Points, in no order, along strands that fork and pass close to each other.
In the rows, zero is written as 128.
Two points are linked if the straight distance between their rows is under 95.9. Some points are linked to none.
Fil: [126 135  89  78 129 120 160  80  85  65 133 124 151  85  69 165 105 167
 186 160  85]
vov: [138 104 117 118 105 157 171 109  67  80  68 180 159 143  70 109 107 124
  90 119  98]
sevu: [177 117 168  86 131  99 135  93 144 126 102 103 146 173 123 160 137 139
 116 124 102]
Rakib: [ 76 138  95 122 160 129 101 116 118 110 119 164 126 147  95 123 118 140
 192 158 143]
pomo: [105  91  95 126 121  84 109  73  91  85  99 181 157 129  66 144 110 185
 154 154  92]
nofi: [164 117 113 119 106 157 115 192 107 115 128 108 132  89 152  78 134  95
  44 123 160]
fufom: [174 139 132 123  73 152 157 125  93 219 173 109 115 152 147 128 161  81
 108  75 138]
Muri: [ 69 174 132 156 131 114 158 134 134 106 112 158  58 133  99 110 121 185
 162 127 128]
nak: [148 130 106 152 187 135 111 116 193  58 150 109 128 125 155 146 105 115
 130 137 184]
vilev: [126 136 130 156 173 135 133  98 181  38 132 132 121 146 164 149  66 113
 144 146 161]
doto: [100 113 128 180 145 153 122  72 147  84 107 185 111  62 112 121  75 139
 168 132 124]
dokug: [120 114 116  87 151 117 127 138 131 172 106 132 137 161  90 156 119 126
 203 159 103]
mulos: [134 121 121 133 178 125 109 121 110 101 115  91 138  84 120 118 150 160
 162 154 132]
zife: [100 140 147 129 121 132 175 146 145 132 110 155 107 172 110 105 104 103
 132 133 105]
delim: [ 90 124 126 143  85 125 130 175 137 144 169 148 116 107 193 135 114 122
  51 115 145]
mogam: [ 86 162 134 167 140 156 109 155 150 141 115 122  70  83 163  97 101 144
 135 148 148]
Vid: [125  99 132 190 159 121  47 132 116 128 128 129 136  78 139 117 124 153
 143 157 158]
Tikab: [ 57 134  78 119 133 132 119  99 146  59  92 180 155 162 109 129 100 116
 142 132 123]
katuf: [124 138 123 105 175 104  86 164 112  94 144  99 181 148 139 166 177 123
 141 164 140]
Nir: [ 97 128 127 156 105 151 196 182  82 183 152 167  94 140 121 104 128  85
 117 128 132]
Roru: [147 120 151 131  77 144 121 148 149 231 130 127  94 106 161  94 133 100
 120 109 107]
zono: [203 131 139 108 102 143 108  67 150 165 106  62 130  97 112 112 134 145
 134  96 125]
bib: [198 119 123  75 119 154 133 158  79 134 119  74 143 123 126  99 167  94
  96 102 140]
Dako: [118 146 137  91  68 145 104 141 161 145 166 113 115 141 198 129 108 112
  81  74 160]
gomu: [165 125 128  97 145 157 173 165  97 133 131  83 134 142 127  96 164  77
 102 152 132]
sep: [133 123 125 142 103 152  91 142 168 221 132 105 104  73 152  89 128 127
 118 118 139]
Zepe: [121 127 136 138 153 126 136 148 143 149 123 136 124 139 132 121 117 107
 147 146 124]
vap: [167 120 128 102 121 153 111 167 120  97 156 106 139 118 168 103 116  79
  47 110 196]
mif: [148 161 113  81 146 138 155  91  76  83 134  94 127  71  99 160 112 178
 223 175 104]
Med: [ 87  98 148 163 116 128 114 175 143 148 130 171 115 133 192 122  96 108
  75 141 143]
pib: [135  91 111 180 181 148  92  94 145  98 110 160 142 111 118 139  78 111
 177 168 171]
Dapug: [126 184 130 123 108 173 192 144 121 168 161 109 103 150 164 124 139  63
 110 104 133]
Lege: [ 82 174 120 156 151 136 146 154 134 137 105 121  72 105 118 101 125 165
 173 152 133]
gufu: [116 127 130 124  81 167 130 149 156 150 183 138 124 115 202 130 104  92
  57 109 180]
luzan: [133 117 134 162 135 135  80 144 127 138 116 112 124  51 142  94 134 150
 122 146 128]
Zulas: [161 137 131 102  98 124 115 178 106 147 137  97 136 121 136  83 153  95
  68  98 136]
nagu: [140 118 126  99 131 175 181 117  96 175  91 140 110 177  95 119 109 109
 161 149 104]
bomuk: [114 118 130  99 144  83 142 145 107 184 145 149 143 186  92 162 158 115
 175 146 101]
ziru: [144 175 143 114  60 142 151 113 123 199 181 106 121 166 147 140 166 118
 107  65 117]
tesil: [128 157 140 135 139 108  67 113 172 143 147 102 136 135 176 161 179 159
 159 102 145]
Vig: [120 177 117 140 141 132  92 116 201 115 151 102 111 145 195 161 155 132
 173  95 146]
daru: [ 85 128 130 134  86 152 177 164 119 116 105 196 115 157 107 109 107 113
  94 118 116]
gude: [ 99 172 131 111 116 123 125 129 148 152 209 108 166 157 167 170 175 110
 121  86 144]
lapub: [ 87  95  91 133 115 103 127 146  98 122  91 190 144 150  65  99 121 122
 117 146 104]
nov: [ 70 126 107 154 161  86  97 182  97 117 142 178 125 144  84 124 171 135
 162 163 140]
Gopip: [103 108 135 174 146  75  98 141  88 125 107 165 121 108  79 125 143 191
 162 154 123]
Vuku: [149 111 148  88 153  90 126 120 144 125 136 111 162 199 140 194 134 123
 134 131 113]
bizit: [ 98 101 101 139 131 139 126 110 123  74 101 187 154 134 101 110  80 109
 113 150 133]
banu: [170 122 161 109 104  96 142 105 129 184 115 110 113 184 134 146 143 133
 134 121  90]
sosog: [122 133 105  78 124 116 184 114  96  76 101 117 144 111  47 133 129 177
 149 157  87]
Bonam: [155  87 153 142 150 101  86 146 131 174 128 124 150 144 139 129 145  94
  94 142 122]
sot: [130 125 137 132 101 169 158 161 116 129 167 129 117 138 192 121 116  57
  61 109 158]
kaz: [137  98 105  89 118 131 164 110  91  95  88 153 147 171  64 125 117 116
 110 149  97]
kalan: [117  88 159 155 102 129 125 144 112 151 130 180 120 163 156 141  95  90
  64 106 127]
vafu: [ 94 119 135 180 129 134 127  99 113  82 103 153 121  73 111 102  94 184
 164 133 117]
zes: [ 92 134 137 150 124 132 174 145  90 192 177 159 137 165 140 127 140  77
 124 133 126]
Zuf: [125 114 149  92 108  90 176 140  84 191 160 138 139 198 111 157 164 107
 128 134  86]
Govil: [159 151  98 140 202 141  85 109 160  65 158  89 144 104 161 146 139 144
 163 136 191]
tevun: [117  93 120 105 146 107 111  83 110  58  96 157 172 130  84 160 106 135
 154 160 108]
budil: [161 140 146 132 114  88  40 106 194 149 136 111 145 137 163 150 141 161
 141  84 144]
Fak: [165 100 149  93 141 106 145 119 115 144 148 134 161 212 155 186 130  67
 118 126 132]
Luze: [132 118 136 113 140 139 153 122 112 158 102 130 125 119  89 118 121 126
 168 162 106]
Nupim: [144 135 133 116 114 174 183 157  84 119 129 139  96 155 159 110 140  75
  80 123 147]
kon: [147  90 157 135 126 105 128 135  95 140 117 121 142 169 126 127 158 117
  84 128 104]
Satil: [157 125 152 150 130 141 149  86 138 121  94  95 117  86 126 117 108 145
 135 143  95]
kebe: [186  86 136 126 125 134  84 142 132 184 148  91 159 113 124 105 149  94
  98 125 138]
noz: [135  73 103  66 139 126 136  97  97  77 113 149 170 157  75 161  92 107
 127 163 107]
bafop: [158 141 130 180 177 139  50  88 185 116 131 114 102 112 156 151 118 169
 182 118 174]
faf: [165 116 119 137 126 166  93 140 158 172 122  84 130  41 127  84 125 138
 128 131 133]
vele: [127 109  80 105 128 196 174 101 105  70  86 179 156 130  79 107 108  98
 119 127 103]
bon: [ 95 142 126 149 121 124 159 139 115 179 208 125 153 166 148 167 161 101
 103 103 127]
Gumid: [145 139 113  96 177 128 114 114 105 107 133  78 130  99 108 154 124 170
 203 173 119]
Fanod: [183 115 137 151 114 160 117 108 154 144 110 123 114 100 164 114  94 121
  91 126 146]
refug: [ 73 103  95 121 143  87 127 161 104 113 125 196 161 161  72 124 148 113
 146 139 137]
sazi: [109 131 118 108 118 145 194 119 114  97  91 143 124 125  59  96 114 165
 137 130  95]
sen: [112 140 139 153 146 130 145 148 117  72 110 113 123  73 131  96 131 138
 108 132 123]
vaf: [114 188 142 116 136 126 126 101 191 114 145 105 121 162 180 156 121 108
 131 102 144]
Fari: [ 90 170 142 145  99  83 116 140 158 169 166 114 116 114 171 143 150 147
 111  87 130]
mer: [113 139 144 129  66  95 124 140 138 194 154 126  97 118 152 122 141 143
  81  90 106]
manu: [173 117 107 131 184 126 102  92 137  52 174  86 144  73 145 167 130 149
 198 156 162]
sali: [143 139 146 138 124 106 107  86 139 131 100  92 113 102 127 137 136 181
 146 130 109]
Lum: [101 157 105  91 173 137 152 124 100  43 118  90 153  91  75 136 130 146
 173 180 127]
Mezun: [143 151 151 103  63 104  84 127 165 172 171 101 156 150 145 141 148 118
 107  65 128]
Tak: [ 92 143 121 124 166  89 107 167 103 109 148 141 141 155 127 160 165 122
 160 138 133]
fifi: [104 101  94 148 118 102 139 111 100 106  93 182 149 101  52 109 128 161
 143 137  86]
vufu: [203  83 104 120 185 121 114  84 168 137 152  88 155 115 128 163 109 143
 179 147 145]
pul: [162 119 160 123  82  90  76 100 184 149 140 125 150 162 177 152 135 134
  98  75 125]
Suf: [130 100 132 152 166 146 112 106 164 146 114 153 118 143 128 145  90 108
 183 160 141]
gubem: [138 123 124  99 134 161 173 168  72 139 120 142 135 160 117 110 135  71
 117 140 152]
rel: [111 175 141 124 124 109 126 111 162 112 113  80 109 103 149 121 135 177
 121 109 115]
Bidep: [ 98 172 152 126 120 104 131 118 194 109 154 104 120 149 210 152 113 121
  69  77 135]
Pesu: [114  90 130 185 167 110  65 129 115 146  97 153 116 104 103 122 128 166
 185 163 128]
ladal: [ 73 201 131 141 131 116 124 139 145 163 195 120 127 137 168 162 172 154
 143  91 138]
gimo: [118 119 127  76 133 106 178 126  94  92  97 114 137 172  84 151 133 156
 137 147  97]
gezoz: [122 136 154 148 113  80 125 159 134 110 104 121 108 102 123 109 154 189
  72 111 108]
zafuv: [211  89 106 142 178 123 122  76 138  95 160 106 145  72 129 156 107 134
 201 163 147]
matag: [187 121 126  91 104 162  96 138 157 116 145  91 140 114 135 102 116  94
  75  98 185]
Puva: [192  96 141 165 112 178 142 105 120 138  85 122  99  83 139 111 102 130
 114 129 110]
Tudil: [196 116 139 112 104 168 109 111 143 149 111  75 120 102 131 103 117 112
  98  94 153]
Losu: [123 117 149 145 137  74 135 165 107 106 112 134 137 136 126 130 155 150
  84 122 121]
Zemo: [103 132 126 132 166 106 119 147  82 107 121 121 131 101  82 110 167 181
 169 153 121]
nuda: [ 60 127 125 164 130 144 107 170 155 109 103 143  89  80 178 120  99 165
 109 161 145]
rut: [123 129 154 144  78  68 136 159 136 159 126 130  94 125 118 113 160 163
  58  81 101]
Sopo: [149 146 152 138 107 163 175 149 112 195 124 110  87 143 126 118 158  99
 135 128 100]
Sitil: [ 69 130 132 191 127 148 111 136 127  86  97 175  89  72 141 110 100 191
 129 162 130]
Vup: [ 94 148 104 124 166 129 123  99 154  62 114 145 136 161 136 154 100 102
 158 138 144]
Somu: [155 107 148 120 122 144 174 149  88 208 113 137 108 180 101 117 142 103
 138 139 102]
Rur: [ 96 180 138 115  89 130 119 140 181 103 169  82 113 116 186 118 112 126
  72  87 163]
fide: [ 77 116  93 151 126 142 148 150 131  99  99 202 135 126  83 104 102 122
 100 131 107]
fogos: [184 114 130 107 102 149 107 137 108 206 149 113 124 138 137 103 160  76
 115  99 134]
Vopok: [183 139 148 119 114 129 122  96 155 194 114  92 107 133 145 119 128 126
 131 117 108]
bem: [139 163 161 103  84 104 135 112 160 168 161  89 135 185 151 149 166 126
  94  81 106]
zaf: [ 98 141  93 129 124 149 161  83  97  24 125 166 150  67  88 116 115 141
 148 136 102]
tamaf: [ 85 147 104 133 118 106 177 122 144  82  85 168 101 134  70 105 123 184
 147 112 119]

A fork is a point with three links. Follow the links from the first point to the second and name the forks in between, in order.
bem; matag | gufu
vafu; bizit | sosog kaz lapub fide
refug; Gopip | lapub kaz sosog
mogam; Luze | sosog kaz lapub fide Zepe

A fork is a point with three links, a tip a point with one. Leave the first point through the second and follow the links. Name the first fork or tip that comes.
kon; Losu | Nir
luzan; Vid | sosog
zes; bon | gufu
sosog; sazi | doto
Fil; mif | Roru
vufu; zafuv | fide

Follow the links from the first point to the second, and from the first to the third. Name the last point that the two ways share.
nov; nuda; vufu | lapub
matag; Med; pul | gufu
Tikab; nuda; Roru | sosog
faf; zife; Sitil | sosog
gezoz; kalan; zono | gufu
kaz; katuf; nagu | lapub
sazi; vufu; Sopo | fide
tamaf; nagu; vufu | fide
Med; rel; Fak | Tudil

Name the points in between on the shortest way along the links from the first point to the second, in order.
Rur; Vopok | Dako gufu sot Nupim gubem gomu bib Zulas nofi vap matag Tudil zono
doto; Gumid | vafu Sitil nuda mogam Lege Muri tamaf sazi sosog Fil mif
bem; ladal | ziru fufom fogos kebe Bonam kon Losu gezoz rut mer Fari
sep; manu | faf luzan Vid Pesu Gopip Zemo mulos Gumid mif Fil sosog gimo kaz noz tevun pomo fifi lapub fide bizit Tikab Vup vilev nak Govil
fifi; Zuf | lapub fide daru zife Zepe Luze dokug bomuk
